A landscape with many valleys, sampled at points; each row gives a point and its height.
From any point a ball rolls to the lowest of the 2 points nearest to it. It stops when none of these is lower. Distance is the straight distance between rows; heights are no part of it.
geru: [93 -316 -161 218 416 -161 140 -122 94 246 111 -176 133 484 -83 188 -38 -170 -137 74 -1 -39 -237]  h=510
rano: [331 175 -87 -130 -310 -235 141 132 -247 -269 57 -96 -258 -235 8 -43 213 -166 -98 11 53 33 83]  h=551
Dev: [42 -305 -68 -13 72 -194 83 -19 349 77 52 -76 129 210 -88 -93 -143 -39 -241 262 -88 -255 -304]  h=539
nubi: [396 -15 -147 18 162 -116 151 -151 69 -279 100 -218 69 -229 -332 -73 121 50 -50 204 -259 -41 -175]  h=417
Mifeb: [91 -112 25 -212 -181 -276 128 79 265 56 59 200 -203 -94 66 -270 67 236 -119 -268 -208 -34 -94]  h=345
valek: [302 -117 10 -219 -408 -267 205 38 -6 -168 -120 260 -213 -173 124 -165 236 78 -133 -208 57 -200 179]  h=389
fori: [83 358 287 -43 -78 20 18 91 -2 232 232 165 -417 190 344 292 -173 -100 78 -328 -4 108 355]  h=456
ves: [75 -21 160 78 326 -33 298 -372 -39 107 27 90 -145 55 -255 287 -55 58 -33 -86 -313 226 -33]  h=474
Bisi: [-145 -126 14 209 171 160 -38 -214 -214 200 -136 -97 215 367 98 272 -125 -83 252 -163 381 106 141]  h=184
kerag: [46 74 -172 -159 -117 -39 -12 186 0 -136 -148 -74 183 -481 -281 -382 313 33 -136 148 -224 -443 54]  h=347
Ludok: [-231 320 152 -105 -219 5 -39 44 -167 25 -36 77 -193 -246 114 78 -36 60 239 -306 -29 230 260]  h=441
Linoz: [100 -207 -24 -124 -196 -258 151 -11 232 111 101 -28 -211 111 162 -137 -20 134 -37 -131 -72 66 -163]  h=315
rubiz: [69 127 -13 194 345 28 89 -90 -272 71 86 -72 -147 288 78 328 29 -268 144 -62 27 443 94]  h=596
bame: [86 253 102 -254 -445 -84 -50 255 -113 -37 93 190 -366 -230 247 68 24 165 -2 -306 -59 -105 453]  h=428
netes: [252 171 -27 26 109 -62 228 -244 -230 -192 132 -255 -127 -274 -429 257 87 0 42 209 -355 208 89]  h=294
lutat: [-129 61 69 135 117 214 -126 -103 -42 -103 -180 262 107 10 21 115 -17 -52 57 21 270 103 -76]  h=219
Nolas: [-123 -278 -1 178 95 137 -195 -25 45 -71 -217 179 276 254 188 -135 -81 -89 -3 59 353 -24 -213]  h=265
biti: [-29 215 179 27 -17 141 2 -7 111 198 -9 223 -153 202 153 247 -156 -38 -59 -231 155 17 145]  h=354
kizi: [211 89 252 58 -310 169 -148 31 1 -174 -102 141 -53 79 498 -160 -99 -84 156 -174 373 107 178]  h=224
melif: [109 -54 114 48 -279 32 35 -303 -285 -86 9 -254 -117 125 311 155 -171 -193 329 25 249 312 196]  h=579
novir: [181 -53 -190 182 546 45 -176 42 99 -211 201 -223 346 204 -166 -27 47 -187 61 331 -133 59 -311]  h=486
mirik: [26 111 -80 41 -284 255 -207 153 -200 -278 -60 -34 -32 -159 200 -60 -72 -209 -106 273 361 37 61]  h=427
Nifom: [259 -121 -35 71 345 -84 199 -232 53 94 130 -244 -56 193 -209 211 -19 -26 -75 177 -304 122 -207]  h=490
der: [94 41 288 67 -194 1 63 -305 8 -21 -155 25 -73 111 202 68 -170 37 323 -329 161 217 183]  h=176
lar: [-178 -68 -5 -7 424 62 37 -104 -52 82 114 -263 247 68 -418 165 -67 115 80 106 -426 90 -145]  h=258
sel: [209 50 -120 -31 15 -41 109 -164 -295 -298 57 -270 96 -319 -439 121 197 55 101 213 -281 144 83]  h=272
mogif: [81 -128 -195 169 561 41 -203 -70 134 -128 285 -410 432 244 -235 27 -8 -128 136 364 -235 -112 -259]  h=496
dipo: [-212 142 55 52 308 186 80 -35 -50 215 -70 -50 -2 26 -315 370 -121 33 -114 55 -120 -79 -49]  h=410
depo: [-108 1 167 -15 -41 -95 138 -131 50 220 -19 111 -185 98 109 -7 -62 174 152 -467 -49 257 61]  h=206
kav: [429 71 -82 5 -22 -242 258 -114 -115 -373 -55 53 -125 -311 -193 -31 314 -34 -17 28 -47 62 2]  h=416
digom: [-212 -212 -12 67 -79 104 -259 -5 61 -137 -277 127 203 -135 -59 -171 -5 -40 -105 412 140 -337 -170]  h=552
vem: [-107 140 93 -99 -16 -52 168 -104 -35 178 74 -70 -229 -38 -76 134 -102 60 -75 -139 -171 147 -9]  h=321
dip: [-110 194 -116 -132 -166 -108 -66 124 -192 -52 108 -242 -106 -259 -70 -124 124 69 205 6 -174 328 39]  h=364
nibab: [60 375 45 -91 -146 -20 -56 141 -117 -216 -59 239 -277 -347 45 -174 267 32 -7 -153 -15 129 168]  h=419
rol: [37 169 96 -43 -41 43 69 64 64 271 126 82 -270 203 136 297 -141 -102 -120 -82 84 -7 31]  h=368
bine: [33 -17 194 -9 -103 -60 134 -188 -64 65 -16 123 -226 119 135 64 -76 76 233 -301 7 340 159]  h=190
Gesiv: [113 -124 75 13 -257 17 79 -328 -77 -153 -119 32 -44 -88 50 117 -82 48 58 90 237 -41 37]  h=342
Dudu: [-382 -263 -94 141 515 50 -66 19 -57 98 -86 -36 391 233 -394 172 -7 203 44 -7 -198 -51 -111]  h=205
Gaf: [344 -3 -138 -12 -30 -203 198 -83 6 -277 -62 -34 66 -326 -289 -154 255 13 -146 106 -164 -190 -91]  h=396
Safa: [171 9 222 -14 -442 248 -221 182 -46 -129 -50 81 18 51 622 -193 -176 -49 143 -75 374 -40 185]  h=239
Nula: [178 -109 -3 14 -34 -93 62 -180 -37 -361 -164 293 30 -216 -6 -159 253 62 115 -13 83 267 -92]  h=439
Sibed: [249 156 -113 -148 -23 -268 214 35 -153 -190 70 -202 -111 -371 -228 -142 288 100 68 -191 -329 150 58]  h=374
dezu: [-22 297 135 -33 -242 35 -76 29 -103 -147 -100 205 -250 -283 163 0 45 -7 108 -192 112 132 246]  h=432
Delo: [338 -1 -124 69 279 -64 23 -135 65 -270 92 -259 35 -61 -268 92 45 -100 0 395 -153 -17 -250]  h=412
numal: [237 122 316 -200 -408 20 -12 37 52 108 108 122 -253 41 445 206 -253 65 145 -237 144 -149 435]  h=402
devub: [-98 97 -61 -94 -262 -11 69 -71 -322 -242 -202 -39 -34 -405 -290 36 146 76 78 26 -13 39 164]  h=222
kidap: [204 27 170 71 -215 -20 193 -378 -110 -201 -65 -3 -241 -46 152 197 -113 -88 57 -25 236 120 150]  h=352
Mubuz: [83 -253 -42 -38 15 -131 2 -39 310 -133 -29 -7 101 -47 -104 -188 -2 -19 -224 324 -38 -342 -283]  h=549
Visov: [-405 -27 -74 -33 168 -47 -97 140 89 162 19 -156 289 -34 -173 -244 4 173 45 -64 -348 29 -160]  h=280
pako: [104 10 -17 181 617 -9 15 -29 255 -73 7 145 200 105 -259 -28 120 6 -104 69 -247 -6 -319]  h=362
Luvok: [48 -283 -25 255 438 24 97 -223 -15 61 -52 177 175 413 -107 264 48 -84 75 -139 147 197 -78]  h=411
difi: [17 363 -51 -34 120 28 -29 219 -52 63 145 -44 -179 -29 19 99 31 -190 -30 74 -22 261 -17]  h=607
mabov: [-43 83 -44 -31 -266 98 -65 42 -261 75 122 -356 -176 50 229 157 -125 -219 22 214 206 209 42]  h=409
sem: [-16 178 393 101 -114 44 84 -296 -97 161 -105 -92 0 113 231 84 -192 53 459 -381 117 258 324]  h=165
pibu: [-240 -142 193 1 -69 237 -83 -118 190 132 -295 476 73 -12 63 -164 -56 174 -15 -134 112 -235 43]  h=304
fisop: [141 -54 60 240 206 188 -41 -57 -79 -300 -32 137 -18 225 210 27 -29 -310 -1 71 332 345 -156]  h=156
rezo: [-388 -116 73 -130 -67 -4 -32 117 184 208 -31 152 91 28 26 -250 17 271 39 -313 -191 59 -52]  h=252
kig: [-15 -174 -91 246 236 0 39 -66 -271 101 65 -86 71 425 210 82 28 -197 200 -211 241 433 -79]  h=589
Vip: [-362 -68 -34 104 185 73 -12 -31 -205 334 -85 -41 153 270 -22 152 -38 87 258 -367 72 261 173]  h=111
roro: [-204 187 358 83 -83 157 66 -145 -72 326 -175 -22 45 138 134 118 -241 114 338 -464 137 91 337]  h=153
tiruv: [-33 28 277 -10 -227 291 -169 -90 130 45 -319 539 -35 -182 116 -157 -63 111 -5 -49 202 -299 193]  h=316
liv: [-297 -172 -135 199 460 137 -216 127 -27 -46 -105 64 350 246 -112 67 13 -126 -69 204 197 -146 -209]  h=301
vol: [-63 21 -69 35 402 98 -93 -85 94 -41 134 -289 277 -42 -419 68 26 101 86 176 -419 14 -165]  h=279
luno: [15 4 -110 -101 -138 -58 78 -104 -297 -219 -42 -213 17 -330 -308 117 142 97 148 165 -115 135 70]  h=250
pav: [170 -163 -51 -208 -341 -288 56 198 231 116 224 -128 -160 31 196 -196 10 70 -134 4 -114 -125 -129]  h=284
Mit: [181 395 194 -136 -87 -8 -46 191 42 84 152 276 -433 44 354 175 -73 15 -56 -278 18 107 270]  h=447
toz: [161 -53 -244 -4 226 -125 -46 -29 119 -134 247 -333 223 -64 -196 -229 109 65 205 151 -370 214 -178]  h=309
Teso: [-82 -74 56 -89 -384 186 -241 227 52 123 31 64 38 206 561 -185 -150 -30 95 -111 384 2 70]  h=262
negeg: [186 101 -118 -100 134 -148 135 -36 -77 -134 184 -315 -5 -322 -324 -175 184 221 149 -65 -500 267 -22]  h=351
bup: [152 -28 57 153 65 69 -37 -58 -93 -280 -36 112 -74 87 276 -35 -25 -214 173 -27 251 455 -130]  h=178
Napu: [137 -113 -66 189 654 -15 79 -142 106 -47 48 147 158 210 -360 138 131 100 9 15 -260 213 -212]  h=378
muke: [-77 -308 -21 118 212 73 -56 -232 -7 -164 -206 14 225 168 -220 252 -63 17 33 246 65 -27 -229]  h=566
zipuf: [40 -257 -11 65 96 -28 -25 -143 262 -161 -168 221 76 -35 -133 -67 -26 33 -173 230 40 -209 -305]  h=557
Punug: [61 -222 -79 318 617 62 54 -180 -230 55 46 134 195 414 -304 406 86 -53 78 1 22 189 -13]  h=403
gelas: [-61 -22 -195 -20 275 -83 -127 52 241 70 246 -449 249 11 -124 -285 -63 39 170 81 -431 7 -170]  h=274
Gatu: [172 30 82 47 -62 -52 261 -442 -266 -184 34 -85 -246 -20 -32 377 -102 -177 53 165 76 203 124]  h=365
kofu: [101 418 -68 -135 -60 -111 -30 264 37 75 270 -204 -366 -65 17 72 42 -90 -81 45 -158 95 55]  h=617
Fas: [-59 98 0 -57 -386 194 -225 129 -66 -123 -151 213 -19 -267 120 -169 96 -3 -42 109 207 -209 161]  h=273
mez: [118 -93 -110 -242 -255 -256 -31 310 270 36 252 -54 -32 -99 171 -370 80 81 -106 36 -138 -231 -90]  h=242
Zuvod: [79 1 -60 233 607 126 19 -113 -146 -4 45 135 131 194 -328 348 125 -4 59 -56 -152 224 -69]  h=392
bedud: [201 240 33 -53 39 -192 292 -203 -151 -160 104 -56 -257 -239 -264 169 137 6 -40 5 -216 215 110]  h=317
Luba: [202 100 -226 -83 -41 -139 4 52 130 4 187 -587 -8 -191 -109 -148 -56 -75 7 271 -209 -117 -127]  h=314
Kunuz: [-84 19 -5 -271 -196 -38 2 290 283 366 214 70 -158 96 227 -19 -132 153 -222 -60 -138 -172 18]  h=363
sofu: [-250 -8 -57 63 205 29 -318 181 223 -93 -72 164 272 -94 -102 -407 80 -33 -88 335 -139 -217 -194]  h=540
sufer: [21 119 -143 -62 200 -40 -35 33 158 -127 24 -15 154 -300 -299 -234 163 114 4 129 -322 7 -164]  h=335
vodip: [-55 158 -15 -79 -15 60 49 9 -9 -39 -89 -129 -31 -298 -362 132 -3 48 -201 234 -169 -192 -56]  h=435
zono: [-63 -121 -200 95 426 -43 -261 7 246 -163 130 -325 449 51 -269 -167 -75 -42 66 350 -257 -251 -227]  h=506
fepum: [-11 145 -82 -152 -234 -134 123 7 -128 225 220 -438 -249 -63 -29 82 -55 -73 -50 168 -206 81 15]  h=360
zaku: [40 59 254 -8 -328 97 34 -311 -55 -120 -238 168 -45 -198 -2 96 -141 98 71 -62 202 -155 219]  h=331
bigu: [155 -90 -89 58 188 -26 -61 2 25 -341 -56 179 138 -112 -29 -218 232 4 121 87 -21 368 -266]  h=450
bib: [191 99 -194 -106 -294 -150 67 99 -281 -361 -26 -56 -78 -303 -7 -118 300 -69 13 -7 113 55 128]  h=561
balo: [179 -160 -32 -92 -285 -269 92 40 123 -82 -77 210 -155 -154 70 -328 194 190 -61 -159 -69 -21 -2]  h=367
nulek: [-375 -223 20 26 453 115 86 -55 -77 258 -13 -209 299 178 -476 216 -81 243 -21 -8 -361 -29 -109]  h=232
Nazez: [-53 -51 76 -232 -272 -68 24 169 166 392 204 -35 -208 175 224 134 -155 142 -109 -162 -77 -112 98]  h=377
kates: [-314 -329 -121 281 327 123 -230 52 -69 -50 -206 118 369 370 122 -3 -27 -136 -25 76 377 -185 -122]  h=285
zitos: [-220 169 -73 -198 -243 -82 -41 232 -83 81 41 -192 -105 -264 -57 -218 106 237 12 -122 -268 95 55]  h=337
zib: [-184 85 53 -27 -229 213 -174 -34 -69 -138 -269 197 -19 -276 -18 -67 21 25 10 127 184 -118 16]  h=251
nibi: [191 436 -92 -79 139 -107 41 169 62 -7 193 -198 -255 -229 -109 -63 125 -8 -104 -58 -318 67 -48]  h=628
ravug: [69 -73 171 143 -175 114 -25 -249 -220 -106 -87 -178 59 237 376 101 -234 -178 349 -10 403 281 128]  h=581
foval: [-299 85 -58 -210 -64 -33 -17 216 67 157 98 -249 101 -219 -160 -243 8 259 3 -62 -373 -11 -69]  h=311
neso: [-110 -139 -82 78 16 -15 -99 165 36 314 144 -25 48 414 447 -82 -36 -111 105 -282 265 174 -16]  h=303
Fuzi: [-127 20 -14 -23 82 -65 -31 131 248 140 63 26 47 87 13 -143 -37 18 -61 -28 -83 -9 -211]  h=275
lufiz: [-100 -198 -93 -22 -170 -23 -99 54 29 28 43 -125 95 178 256 -108 -57 -97 63 102 196 111 -193]  h=380
Zirup: [35 11 -193 88 302 -117 -175 25 376 -166 128 -211 246 -105 -104 -311 33 -67 -89 282 -223 -261 -282]  h=518
tukar: [-26 170 -85 -31 -114 117 -70 102 -175 23 126 -312 -104 21 77 220 -109 -257 -91 346 139 7 -76]  h=395
pugif: [-54 175 248 5 -66 220 -76 57 147 300 -49 296 -7 189 306 102 -186 59 29 -307 192 -162 231]  h=344
zulo: [190 109 -30 -265 -330 -143 93 213 10 -1 98 54 -306 -202 19 52 62 85 -231 -88 -61 -155 191]  h=481
boga: [-247 -66 -47 232 267 132 -163 206 50 197 -46 290 222 303 197 -116 42 -129 -37 -156 328 -55 -44]  h=203
kuze: [-245 -207 -24 -116 -42 -59 49 -99 180 103 -71 -145 140 -91 -245 -56 -160 173 -124 190 -213 -281 -207]  h=569
seke: [-193 23 -46 94 125 42 -83 226 166 210 38 189 48 300 152 -80 29 -45 -111 -145 95 12 -106]  h=238
Suv: [-57 100 -39 -126 -263 5 142 -54 -258 -210 -255 157 -16 -467 -227 -94 229 167 6 -90 -51 -114 211]  h=249
Big: [3 -5 -30 41 -251 183 -99 100 -234 -178 -11 -223 -65 34 331 -7 -126 -280 21 183 366 197 -12]  h=413
Kar: [-114 -305 -105 147 280 -104 191 11 226 385 93 -47 116 427 -66 64 -111 -12 -248 -22 6 -196 -268]  h=522
timut: [-217 -8 -154 -22 312 -101 -65 96 355 98 178 -258 351 -33 -160 -388 -37 128 66 10 -455 -109 -157]  h=243
Daviv: [201 55 142 197 51 278 -68 20 7 -226 -90 270 -76 110 330 25 -129 -288 -153 49 379 75 -111]  h=186
gako: [6 28 77 -27 -389 11 -15 -203 -291 -195 -98 -155 -76 -107 182 23 -45 -14 338 -31 233 279 171]  h=576
zoguf: [8 -291 22 96 207 15 -3 -185 133 -119 -179 124 138 179 -124 122 -46 -7 -111 233 136 -114 -296]  h=563
fef: [84 204 -54 -203 -264 -96 82 144 -48 49 80 -151 -205 -298 -113 -24 68 46 -214 16 -149 -236 122]  h=466
tuso: [371 -14 -126 23 79 -60 52 -129 -66 -194 134 -364 3 -71 -259 149 32 -172 -105 514 -14 -57 -182]  h=398
vug: [142 -7 53 112 333 -36 256 -341 -58 68 113 -103 -93 86 -355 371 -25 -33 13 213 -392 184 -116]  h=482
Fetu: [-11 -93 -135 108 267 43 -149 32 45 -170 0 31 229 67 -33 -120 162 -76 79 173 19 210 -289]  h=462
Bukag: [156 234 204 -73 -443 -59 169 -151 -244 -121 86 -83 -332 -145 182 244 -64 -132 57 -44 246 -74 437]  h=521
tev: [329 111 14 -339 -444 -145 204 240 -76 22 139 73 -332 -252 99 243 43 65 -241 -138 -83 -320 434]  h=495
lovip: [-436 -301 8 -24 99 89 -112 -68 173 75 -196 14 271 75 -285 -18 -154 98 -140 232 -129 -377 -171]  h=562
lur: [24 92 -108 -195 -262 -35 0 222 -50 -92 -131 177 -18 -427 -173 -338 307 81 -190 60 -91 -404 146]  h=312
labid: [5 -5 1 263 367 106 68 -168 -244 28 36 67 61 356 116 238 53 -184 247 -212 163 470 90]  h=593
lir: [258 81 -210 -212 -156 -179 150 175 238 37 214 -349 -6 -290 -140 -337 94 94 -155 23 -320 -469 55]  h=235
mekir: [-220 -330 -154 129 20 -19 -113 82 -56 111 74 -175 207 362 175 -72 -58 -132 79 108 210 151 -237]  h=366
vudo: [263 61 -159 -29 189 -117 59 -100 -1 -127 214 -393 71 -174 -288 -91 149 98 243 44 -408 306 -53]  h=334
fako: [175 223 176 -210 -269 -69 -55 290 50 103 188 258 -414 -70 361 123 -60 110 -31 -305 -65 37 340]  h=440
nebof: [-16 137 37 -203 -451 -178 161 -24 -308 -85 15 -128 -279 -314 -41 53 94 101 54 -196 -61 46 334]  h=397
sakub: [-129 -67 42 150 70 113 -49 -155 -106 -2 -102 -12 106 182 53 191 -135 -25 162 -28 247 180 -47]  h=202
kevod: [-145 125 94 -139 -251 165 -200 227 175 188 13 308 -72 -46 223 -70 -98 106 -82 -39 100 -120 93]  h=318
buki: [-223 -172 -139 103 126 -64 -52 212 -32 436 170 -139 86 468 267 -28 31 -99 63 -239 161 141 1]  h=322
sig: [-206 -97 44 166 470 26 115 5 202 249 -64 251 137 224 -226 63 37 62 -204 -184 -120 -96 -169]  h=445
gok: [154 -125 -46 180 332 -111 135 -126 81 161 154 -122 -50 330 -31 178 -41 -187 -95 131 -54 106 -237]  h=501
Todov: [-151 308 371 -149 -320 48 -31 -1 -89 61 -55 102 -279 -104 198 90 -140 166 266 -393 -13 116 447]  h=446
Fipa: [-151 85 181 -106 -161 290 -199 173 223 341 -80 309 -28 79 296 53 -170 145 -68 -163 122 -239 163]  h=333
rivi: [135 333 90 -59 -307 -128 226 -117 -257 -55 152 -93 -432 -134 62 310 -102 -161 -12 55 49 46 322]  h=528
sot: [60 -179 29 198 64 88 36 -155 -248 9 1 -158 99 433 356 88 -149 -261 234 -63 366 353 14]  h=585
vobis: [16 316 16 79 219 23 22 31 -124 67 113 -31 -214 51 31 261 30 -206 50 16 -24 377 -11]  h=601
tano: [-277 -179 -232 108 160 -102 -75 158 -32 283 142 -277 247 377 120 -51 -22 -123 87 -11 87 163 -137]  h=346
mufad: [231 161 -213 -172 -87 -154 36 153 185 52 299 -456 -61 -196 -95 -191 38 -40 -154 168 -217 -300 -47]  h=281
vuseg: [367 -34 91 -191 -501 -84 37 93 -24 -212 -36 329 -221 -170 319 -98 89 86 -56 -206 217 -220 375]  h=408
tek: [-29 67 -60 -48 113 -136 -24 123 228 -30 36 86 7 -142 -99 -301 134 133 -45 12 -276 82 -184]  h=310
dofan: [56 50 311 -30 -323 206 -11 -235 100 -50 -314 324 -2 -206 28 -50 -119 146 68 -109 248 -284 224]  h=324
Kipef: [381 73 256 -178 -470 -120 -18 154 -38 -78 192 177 -330 -99 516 161 -154 71 104 -230 189 -176 494]  h=407
Topep: [-231 -161 96 5 103 18 -8 3 305 133 -212 377 88 -41 -168 -246 4 205 -147 -67 -199 -199 -157]  h=269
vaza: [-29 28 -133 156 615 10 -93 102 229 -7 22 123 200 180 -177 11 33 -138 -166 131 -136 -80 -281]  h=343
tofas: [67 191 -42 -18 -301 217 -186 233 -102 -255 -85 221 -111 -258 179 -197 153 -177 -194 254 325 -165 121]  h=300
Gesi: [316 187 107 -184 -500 -209 244 36 -339 -226 117 13 -338 -174 189 209 124 -175 -40 -208 157 -155 478]  h=512
Guvo: [-138 -78 39 237 136 196 -151 56 -25 231 -167 246 215 341 271 -119 -44 -48 161 -344 395 6 63]  h=174
rabo: [-112 31 31 -201 -446 80 -231 207 73 57 -4 216 -98 -194 236 -155 34 79 -92 95 139 -246 190]  h=296
zef: [-112 -283 -96 -6 -61 -46 -57 -35 -58 -54 -25 -266 175 73 -105 108 -102 -65 13 383 126 -104 -217]  h=578
faz: [-132 -52 84 347 210 222 -165 45 -152 225 -191 55 348 365 169 -47 -120 -6 242 -350 544 -56 212]  h=155
mulam: [-179 175 52 17 74 175 8 -95 -34 52 -120 11 -91 -201 -354 269 -115 11 -142 157 -49 -121 -6]  h=422
Losa: [-160 -240 68 183 48 236 -259 23 159 -59 -254 402 231 206 253 -224 -45 -170 -138 119 375 -207 -140]  h=248
bop: [-91 169 53 -19 109 34 120 94 54 408 177 -39 -226 244 10 308 -177 -106 -234 -97 -64 -78 68]  h=382
rof: [213 0 -163 -42 -66 -101 82 -12 56 -271 -92 -44 102 -360 -310 -273 234 11 -157 259 -114 -364 -86]  h=376
vozi: [-83 69 -60 -193 -404 -144 137 -64 -177 99 55 -279 -223 -130 -48 86 -29 110 61 -20 -118 69 171]  h=381
nok: [302 -40 -9 69 -13 -158 200 -288 -81 -353 -45 160 -130 -162 -82 38 86 43 61 -42 39 239 -36]  h=430
gupi: [-134 5 79 284 192 187 -74 -66 -260 362 -138 -149 292 360 96 114 -140 16 299 -324 460 -23 252]  h=169
kep: [-67 129 -115 45 439 67 -169 17 179 -122 78 -89 276 -259 -375 -188 79 169 14 42 -464 -23 -217]  h=308
Fafe: [-221 -102 -27 88 120 94 -295 97 152 -156 -172 296 164 -101 -12 -352 57 -126 -62 384 123 -184 -194]  h=546
vara: [-223 165 0 72 282 137 112 17 -59 382 4 -9 -54 160 -206 328 -89 -20 -138 -132 -79 6 43]  h=400
mivak: [144 -6 200 -155 -383 -37 37 18 128 242 106 97 -259 171 360 171 -196 104 4 -183 124 -66 210]  h=391
Fomi: [-315 -185 76 70 388 123 191 -67 66 357 -84 116 138 193 -232 136 -68 250 -140 -325 -166 -49 -52]  h=457
Lutal: [-104 -122 59 -48 -261 68 -134 165 26 206 62 17 -17 335 510 -99 -117 15 170 -263 293 120 68]  h=283
Nobop: [-101 -102 127 36 275 46 303 -237 75 250 -58 144 -69 136 -179 241 -38 187 -75 -264 -204 115 -31]  h=467
Sal: [27 148 -104 -39 -127 1 -70 121 -10 -163 -4 -24 -100 -199 -52 -108 67 -92 -50 166 71 31 -100]  h=361
narob: [-147 -166 -84 227 509 3 28 9 197 138 -74 301 202 363 -101 -2 100 51 -91 -201 106 -6 -154]  h=433
dak: [-202 -7 4 -270 -176 45 -177 415 289 361 160 305 -25 26 305 -131 -122 143 -144 -24 -87 -241 41]  h=341
tum: [45 119 -74 -14 -17 63 -82 54 -98 -129 62 -169 -50 -160 -75 97 -5 -188 -102 299 123 7 -121]  h=379
soril: [122 80 166 168 81 323 -153 151 154 -76 -122 477 -16 147 351 -105 -61 -211 -146 -9 362 -94 -33]  h=212
gutol: [47 -157 -122 312 536 -33 16 -42 -73 85 -25 237 182 363 -6 50 106 -70 2 -205 184 219 -143]  h=420
dilo: [-430 -271 -31 -4 -102 138 -218 -44 95 -22 -235 110 257 13 -102 -88 -84 38 -50 314 89 -287 -183]  h=556
Mibeg: [23 86 -73 -59 -338 -61 -27 -11 -317 -291 -78 -114 -81 -231 141 -57 115 -90 177 25 252 230 97]  h=571
nabel: [-19 -23 164 232 131 349 -225 99 136 1 -255 525 134 215 378 -206 -10 -162 -43 -89 405 -119 24]  h=230
Golu: [44 85 6 -161 -139 -80 230 27 -25 34 18 -221 -110 -314 -295 31 49 120 -225 69 -277 -188 65]  h=451
vebis: [-19 -257 -78 -164 -229 -148 137 -144 74 52 12 -332 15 -97 -225 48 -76 153 -156 244 -122 -199 -140]  h=577
nide: [183 16 94 54 -213 35 -89 -64 -67 -298 -113 165 -103 -46 366 -173 38 -103 185 -115 278 304 9]  h=204
Kazut: [105 -238 -141 177 346 -11 -184 51 144 -266 26 -61 320 147 -63 -147 70 -127 -36 266 -28 72 -364]  h=473
nozo: [21 103 88 -275 -524 -179 60 169 -218 -95 -54 83 -237 -297 98 -73 162 172 84 -421 -30 -85 385]  h=414
Tege: [-412 -149 -51 162 355 154 -117 -16 -133 141 -163 72 311 184 -237 198 5 79 105 -130 56 54 -31]  h=170
feduf: [95 -106 -175 -269 -281 -312 96 191 188 59 120 -231 29 -219 -40 -386 143 147 -179 -4 -284 -336 5]  h=180
nev: [-87 23 -9 -64 69 -46 126 25 128 172 16 -38 -44 81 -81 54 -75 41 -64 -7 -168 98 -138]  h=299
Sirit: [-412 -152 -154 215 357 124 -73 -15 -263 277 -76 -75 323 239 -242 209 38 131 199 -202 55 142 143]  h=144
mak: [-295 -140 62 -61 -5 -67 33 -64 112 254 -127 59 14 128 58 -97 -66 247 100 -362 -85 128 -51]  h=229
Dumig: [-84 -168 -113 -70 -219 -77 6 -97 -64 26 41 -355 -5 -23 -149 163 -155 -49 -44 374 31 -160 -123]  h=582
gelok: [-342 84 97 38 34 170 -5 -126 -182 280 -109 -42 54 120 41 244 -146 38 253 -306 80 195 230]  h=134
Lafet: [39 -209 -45 44 -224 204 -77 145 -40 -175 -4 -108 46 188 405 -100 -113 -232 -67 128 354 152 -162]  h=399
Tusa: [36 213 124 -93 2 -103 281 -155 -101 31 69 -68 -299 -206 -182 218 -6 79 -68 -93 -251 166 100]  h=332
sedu: [-210 -281 -131 26 196 57 -126 -145 -103 -7 -84 -190 313 157 -254 225 -95 -4 66 306 -57 6 -225]  h=572
Midob: [525 61 262 -183 -509 -26 -125 126 -67 -188 15 294 -203 -110 537 -51 -34 80 61 -224 251 -266 516]  h=415
simem: [-210 -107 -23 -55 194 -67 38 23 402 53 26 -40 275 -107 -219 -445 2 255 -141 23 -474 -201 -188]  h=201
dek: [-131 51 59 92 -16 254 -195 -90 24 -130 -275 327 81 -80 -58 -18 -50 -20 -7 137 242 -100 -71]  h=234
zasar: [153 180 -159 -34 -140 65 -54 166 -103 -301 -112 122 -32 -260 -14 -211 203 -155 -157 262 91 -136 -14]  h=336
bolu: [154 -15 -79 94 92 82 25 -205 -218 -184 65 -303 -50 63 -167 387 -87 -215 -64 500 20 97 -150]  h=383
Leg: [-153 -175 49 -92 17 -96 6 10 298 36 -58 203 120 -179 -171 -432 47 244 -199 26 -323 -283 -202]  h=240
nim: [275 201 -60 -116 -278 -227 194 65 -257 -100 196 -182 -426 -156 88 159 80 -225 -96 52 -5 59 212]  h=538
Teg: [-1 -31 -147 55 181 -49 -220 160 356 -105 92 -12 255 -83 -21 -479 70 -126 -104 297 -196 -245 -237]  h=529
mon: [-233 -225 85 76 15 65 -83 -103 242 79 -256 370 162 85 19 -159 -48 120 -45 -36 91 -119 -144]  h=290
bavas: [130 -60 63 131 45 75 96 -347 -259 -212 -21 -175 -89 97 -44 446 -148 -242 31 340 120 189 0]  h=371
Vub: [-17 3 -4 -135 -283 34 95 62 -59 -99 -231 265 -64 -429 -186 -239 221 181 -140 -26 -40 -304 157]  h=282
Muku: [-170 -52 -114 223 478 100 -234 134 160 -25 -129 186 265 188 -83 -40 42 -160 -181 250 25 -191 -286]  h=320
suzof: [113 210 -16 -174 -179 -192 108 169 -107 -177 -18 58 -216 -355 -103 -151 275 110 -38 -244 -195 91 108]  h=401
Vus: [55 43 -163 -138 -183 -139 107 -39 -48 173 187 -557 -56 -101 -116 -22 -62 25 27 207 -311 -25 -30]  h=340
dufe: [-112 -302 -86 40 179 -171 81 -5 349 258 116 -139 116 344 -47 -12 -82 -57 -225 106 -83 -260 -299]  h=530
Gakig: [313 125 158 -218 -445 -228 261 24 -158 -129 91 154 -370 -206 184 210 48 0 -94 -263 68 -286 496]  h=505

Two balls start at each pair of points below. Name the first point that both come to, or write never.
zaku, gako: never
geru, kig: never
bop, Nazez: kevod
novir, nubi: Gaf
kuze, muke: never
rivi, vem: faz
valek, suzof: never
mak, Lutal: never

Write out the way that a ball takes from each point below.
bame: nozo > nebof > vozi > fepum > Vus > Luba > mufad > lir > feduf
Ludok: dezu > nibab > suzof > Sibed > negeg > vudo > toz > gelas > timut > simem
difi: vobis > rubiz > labid > kig > sot > ravug > melif > gako > Mibeg > bib > rano > nim > rivi > Bukag > Gesi > Gakig > tev > zulo > fef > Golu > vodip > mulam > dipo > vara > bop > rol > biti > pugif > Fipa > kevod > rabo > Fas > zib > dek > lutat > sakub > Bisi > gupi > faz
vuseg: valek > balo > Mifeb > Linoz > pav > mez > feduf
zef: sedu > muke > zoguf > zipuf > Mubuz > Dev > dufe > Kar > geru > gok > Nifom > vug > ves > Nobop > Fomi > sig > narob > gutol > Luvok > Punug > Zuvod > Napu > pako > vaza > Muku > liv > kates > Nolas > Losa > nabel > soril > Daviv > fisop
rezo: mak > depo > bine > der > sem > roro > gelok > Vip
Todov: dezu > nibab > suzof > Sibed > negeg > vudo > toz > gelas > timut > simem
Dumig: vebis > kuze > lovip > dilo > digom > Fafe > sofu > Teg > Zirup > zono > mogif > novir > Kazut > Fetu > bigu > Nula > nok > kav > Gaf > rof > kerag > lur > Vub > Suv > devub
neso: Lutal > Teso > Safa > kizi > nide > bup > fisop
